Each row is a point on a landscape with many valleys, with its height.
From any point a ball rolls to the lowest of the 6 points nearest to it. It stops when none of these is lower. Distance is the straight distance between rows; heights are no part of it.
(569) height 169: [128 194 116  87 112 137 142 119 167  67 133 117 157 125 131 129 155 132
  77 142 115]
(744) height 273: [160 121 120 111 113  89 136 132  99 154 147 107 164 137 115 120 123 118
 113 158 125]
(1181) height 207: [117 206 113  82 121 173 149 102 189  55 112 111 168 114 136 135 174 139
  83 116  96]
(605) height 208: [124 179 114  85 113  89 145 132 106  58 139 132 165 141 101 136 122 109
  84 157 133]
(408) height 435: [141 132 134 139 125 148 119 126 130 159 122 124 141 123 147 117 139 119
 126 147 105]
(497) height 437: [ 98 153 150 151 148 183 133 113 144 124 109 127 125 116 162 110 151 131
 143  92 116]
(711) height 256: [155  83 136 157 114 132 115 140 107 189 119 126 121 128 129 128 123 126
 141 158 121]
(851) height 224: [149 138 112 103 118  72 135 133  90 126 156 116 170 141 109 125 120 112
 101 160 129]
(264) height 189: [149 148 125 111 108 114 129 129 127 142 139 109 155 123 138 119 134 118
 107 156 112]
(1125) height 175: [109 204 125  94 136 186 152  86 191  60  97 108 154 100 152 138 179 152
 100 105  75]
(911) height 193: [159  67 135 154 115 115 113 143 106 196 116 134 119 124 124 131 121 126
 146 166 123]
(263) height 524: [ 95 185 157 131 150 195 150  96 172  84 102 115 139 100 174 129 166 151
 134  83  91]
(1044) height 295: [161  23 137 177 130 112  91 156 102 199 121 143  91 139 116 158  93 130
 163 161 132]
(1053) height 178: [144  68 138 166 129 140 106 142 112 185 119 139  89 128 129 137 113 120
 154 143 132]
(29) height 302: [139  86 140 164 124 147 109 139 114 181 121 145 100 126 134 128 114 120
 150 141 128]
(68) height 205: [161  97 124 131 108  99 128 138 102 178 137 111 150 133 120 120 127 123
 122 168 119]
(1156) height 323: [128 173  95  91 137 105 164 118  49  54  96 183 179 176  84 151 112 108
 116 192 142]
(939) height 249: [125 168 110  92 122  79 154 129  77  62 142 143 164 153  94 138 114 110
  98 160 136]
(993) height 334: [114 100 137 171 138 162 113 134 131 161 127 145  88 125 140 117 123 122
 160 104 141]
(805) height 306: [117 195 112  86 112 111 152 125 139  51 134 128 163 131 107 134 136 113
  70 147 129]
(434) height 192: [108 211 118  84 128 180 156  83 193  51  98 111 161 101 144 136 178 148
  87 104  87]
(288) height 363: [114 209 116  84 115 128 153 114 157  33 127 121 159 133 108 132 146 126
  67 140 127]
(425) height 76: [131 185 117  99 115 144 135 118 158  97 129 115 159 123 139 121 152 123
  88 140 110]
(340) height 154: [139  44 126 180 144 126  92 148 126 184 145 143  56 138 122 153  86 124
 174 118 147]
(514) height 368: [107 202 125  88 117 115 163 125 117  22 125 141 160 137  96 136 136 111
  70 160 135]
(40) height 305: [127 139 147 143 133 164 122 121 134 154 117 125 127 124 155 116 144 119
 136 131 110]
(807) height 336: [141 144  99  91 133  68 148 129  68  89 143 140 171 162  91 144 110 108
 112 157 135]
(1080) height 598: [ 86 165 162 147 152 185 144 110 156  97 107 122 112 104 165 119 154 147
 151  68 112]
(505) height 188: [ 78 142 167 159 149 170 133 124 158 116 110 124  95 102 156 114 141 152
 159  47 150]
(429) height 490: [155 111 136 136 107 120 122 130 110 171 125 118 141 124 125 120 128 122
 128 160 116]
(809) height 220: [167 111 122 120 110  83 132 137  91 158 147 103 162 133 110 121 120 122
 118 161 130]
(142) height 308: [127  83 138 173 135 154 109 136 120 173 125 142  87 131 134 128 114 120
 152 124 134]
(134) height 168: [180  57 115 132 122  70 132 137  77 188 140 108 149 150  99 126 118 138
 134 177 135]
(824) height 441: [101 181 149 128 149 189 151  95 170 102 104 117 139 107 166 124 164 139
 129  95  93]
(1221) height 409: [168   4 137 173 139  95  86 153 104 201 121 147  83 144 114 170  89 133
 177 159 134]
(835) height 173: [126 185 115  85 109  99 140 129 122  74 140 125 161 136 108 133 132 114
  86 153 131]
(810) height 109: [121 190 124  95 124 162 138 105 176  92 123 110 162 118 152 126 168 135
 100 125  97]
(621) height 226: [158  42 135 165 118 105 102 145  96 201 115 135 109 129 112 146 102 130
 155 163 128]
(873) height 206: [159  52 135 158 120 116 101 145 104 198 120 139 106 134 120 140 109 120
 157 163 126]
(99) height 125: [169  70 127 133 115  87 129 140  91 185 128 108 148 137 112 129 124 134
 128 169 126]
(328) height 152: [141 156 112  88 112  85 144 136 104 105 152 115 159 139 113 135 127 113
  95 151 128]
(414) height 163: [170  78 112 123 115  62 143 139  75 172 151 105 168 148 102 121 116 132
 120 172 134]
(1017) height 91: [138  52 133 176 136 136  98 143 122 179 129 151  74 135 127 139 100 121
 165 132 138]
(1034) height 301: [112 128 150 163 141 175 127 128 138 142 117 137 102 118 156 111 143 127
 154  97 126]
(1164) height 241: [102 106 141 164 149 165 119 131 144 143 125 145  81 119 141 115 125 128
 165  81 151]
(512) height 287: [120 174 101  86 134  98 162 116  58  50 108 175 172 171  85 146 108 106
 113 182 139]
(217) height 117: [117 172 105  88 129  90 158 126  71  51 122 158 165 158  88 143 113 105
 100 167 142]
(186) height 426: [150  96 133 151 116 133 113 134 112 184 122 123 131 127 130 124 130 119
 129 159 114]
(1133) height 203: [121 204 112  85 117 154 145 109 181  60 122 116 164 125 136 127 164 134
  82 124 103]
(436) height 103: [ 77 120 157 149 141 155 111 133 172 123 124 124  74  89 149 108 127 155
 164  40 163]
(1143) height 74: [105  84 125 153 142 126  99 137 170 159 143 133  52 109 139 117 105 153
 171  45 168]
(837) height 265: [122 184 105  91 133 104 168 118  58  45 101 175 177 164  86 144 115 111
 110 186 137]
(870) height 186: [104  73 124 146 141 121  94 134 181 165 157 126  53 108 142 115 101 165
 176  41 169]
(1111) height 157: [ 89 104 138 149 143 138 110 137 173 140 132 134  67  93 143 109 121 160
 163  35 171]
(1220) height 139: [129  56 124 176 141 136  94 141 130 175 138 151  57 136 124 142  92 121
 171 112 149]
(689) height 240: [113 168 138 132 141 176 139 108 157 118 112 123 143 116 167 114 160 131
 126 109  94]
(559) height 333: [144 140 103  93 132  66 158 125  61  95 148 137 166 171  91 144 106 105
 114 162 139]
(85) height 255: [151  17 134 185 150 106  86 153 121 193 140 143  64 140 114 169  77 127
 174 138 147]
(509) height 338: [ 94 144 152 150 155 188 132 117 145 126 115 127 108 115 162 108 142 138
 153  84 125]
(6) height 549: [102 162 153 142 153 186 136 110 151 114 105 127 125 112 168 114 155 138
 142  93 107]
(58) height 427: [105 212 127  82 109 129 161 119 140  21 124 130 160 137  98 137 139 118
  65 152 131]
(599) height 396: [150 136 130 126 113 132 123 128 124 159 126 113 148 126 139 119 138 119
 117 151 104]
(247) height 456: [131  93 134 161 127 154 111 136 122 173 122 135 102 128 140 128 120 116
 152 134 125]
(1011) height 190: [116  73 124 174 145 146 104 138 142 161 143 147  58 125 134 126  99 132
 166  86 161]
(273) height 596: [129 102 143 157 124 159 111 132 124 171 122 134 110 128 141 117 128 116
 149 136 120]
(158) height 618: [ 88 176 163 135 149 190 144 101 164  95 109 117 130 108 171 120 157 146
 141  78 102]
(942) height 552: [142  98 134 154 119 142 112 136 116 177 117 129 122 128 137 126 125 120
 135 148 120]
(1029) height 172: [ 90 130 154 159 145 168 125 130 152 121 119 136  86 107 155 105 139 146
 162  60 146]
(385) height 78: [139 167 118  99 111 119 134 129 140 113 135 114 162 126 137 127 142 120
  93 146 112]
(1090) height 150: [164  86 124 134 109  90 125 134  93 180 129 113 152 134 118 123 125 128
 130 169 127]
(889) height 180: [147  30 136 182 137 121  89 144 115 188 135 150  70 136 116 161  92 127
 171 137 137]
(1158) height 275: [112 196 123  88 128 107 164 121  86  24 115 162 169 148  88 136 126 112
  80 167 135]
(630) height 204: [163 114 109 105 121  62 147 137  74 141 156 109 172 148 101 130 110 122
 115 158 133]
(359) height 153: [136 173 114  85 112  91 144 132 114  82 140 124 165 139 113 128 126 112
  93 151 126]
(597) height 288: [110 217 110  79 112 163 158  97 192  34 106 113 165 116 120 130 171 146
  67 111 108]
(108) height 160: [113 202 123  91 134 178 145  96 187  73 106 112 155 108 148 133 174 146
 105 109  86]
(267) height 108: [143 153 125 112 119 138 127 123 139 140 131 111 150 124 150 119 141 115
 112 147 104]
(1146) height 397: [173   4 136 169 134  90  98 155  92 205 118 139  99 144 109 160 103 143
 170 173 128]
(887) height 136: [119 184 129 113 139 172 137 103 163 107 118 111 153 117 157 120 169 134
 106 119  91]
(57) height 55: [134 177 120 103 121 147 133 115 160 119 129 108 167 125 152 125 151 125
 102 143 102]
(910) height 420: [130 157  94  93 135  84 156 124  48  71 119 168 175 180  84 150 106 106
 113 177 140]
(16) height 252: [104 118 141 167 148 168 123 132 145 141 121 142  86 121 145 110 131 133
 158  88 138]
(445) height 403: [119 122 143 159 142 168 120 129 128 152 113 140 108 124 154 114 136 122
 149 114 121]
(459) height 171: [ 89 106 136 160 144 143 107 138 151 142 132 138  63 111 143 111 122 146
 167  55 161]
(878) height 248: [146 130 111  96 122  66 150 134  82 112 153 121 170 151 100 133 111 114
 108 159 134]
(275) height 216: [ 91 126 146 164 148 168 126 129 149 136 124 135  93 116 151 108 135 133
 161  74 139]
(388) height 72: [129 175 126 101 124 153 138 117 163 107 124 116 155 123 150 127 157 126
 104 132  97]
(191) height 187: [146 142 118 101 116  78 140 131  95 116 152 113 167 137 111 132 120 114
 106 155 123]
(424) height 191: [ 89 106 147 128 128 128  98 138 196 142 135 114  64  85 141 115 117 167
 167  20 169]
(174) height 217: [116 185 111  86 126 100 158 124  78  36 125 155 167 155  91 144 115 111
  93 170 136]
(620) height 107: [140 163 116  98 109  95 138 129 129 111 148 113 158 133 121 127 134 116
  94 153 121]
(719) height 276: [118 185 118  83 118  94 156 126  99  39 131 143 162 144  91 139 122 110
  87 162 139]
(874) height 144: [130 182 112  85 109 112 139 122 141  74 143 120 159 127 120 128 140 115
  83 146 121]
(859) height 234: [152 122 102 100 125  63 151 132  76 120 151 118 170 155  99 133 112 116
 114 159 137]
(898) height 395: [ 86 155 164 154 154 186 136 116 148 118 113 124 116 109 159 110 141 140
 161  71 127]
(1151) height 94: [127 163 136 125 130 165 128 112 151 132 121 118 144 121 158 117 154 126
 115 131  96]
(793) height 337: [ 99  78 129 128 135 114  84 131 194 177 159 110  54  89 149 120 104 171
 174  24 166]
(63) height 184: [165 102 118 120 116  68 139 136  84 163 149 110 163 142 109 122 119 132
 118 168 129]
(1246) height 146: [108  78 127 158 145 132 102 135 161 163 146 135  50 117 137 120 102 143
 175  65 167]
(258) height 199: [101  96 139 164 146 149 109 140 148 149 129 138  64 116 138 117 117 138
 169  63 161]
(730) height 659: [153 117 138 138 116 133 119 130 121 170 127 125 140 126 132 116 135 120
 121 155 113]
(390) height 291: [121 194 118  83 114 105 150 130 122  41 137 132 165 139 101 138 133 115
  79 151 133]
(73) height 237: [ 91  94 134 137 130 123  96 134 191 153 145 115  62  85 149 113 118 166
 166  24 171]
(702) height 151: [168  61 129 149 114  92 118 139  92 197 125 120 138 134 105 133 123 133
 137 173 128]
(150) height 307: [108 209 114  82 110 152 154 114 176  39 118 119 160 126 115 128 157 134
  63 131 115]
(1239) height 215: [172  38 129 157 120  95 109 153  91 202 119 129 128 141 112 140 117 139
 151 182 124]
(487) height 235: [118  88 134 173 139 155 107 140 133 163 133 150  70 130 137 124 111 123
 163  93 150]
(814) height 181: [166  89 105 109 123  54 148 134  71 153 155 107 168 156  98 127 116 122
 118 168 143]
(868) height 389: [155 130 124 117 111 103 130 138 117 153 138 108 156 129 128 120 131 116
 111 158 117]
(301) height 185: [115  62 115 168 148 121  93 142 154 179 160 136  47 127 132 131  92 139
 169  74 166]
(552) height 629: [126 111 136 152 129 162 112 135 128 168 122 132 116 125 143 116 133 123
 143 132 116]
(759) height 166: [152  46 133 176 128 128  98 144 109 193 119 138  95 134 119 144 106 119
 164 150 128]
(430) height 292: [ 98  83 145 124 129 116  75 134 212 173 142 109  61  71 155 118 111 173
 170  19 157]
(1051) height 388: [114 143 142 142 143 175 122 119 143 141 110 130 120 125 155 111 145 127
 139 117 114]
(929) height 99: [138 181 119  88 109 122 140 123 149  96 141 116 157 128 128 126 140 117
  91 148 120]

Where does a ball stop that starts at each point below?
(559) | (57)
(445) | (436)
(859) | (57)
(878) | (57)
(1051) | (436)
(1080) | (436)
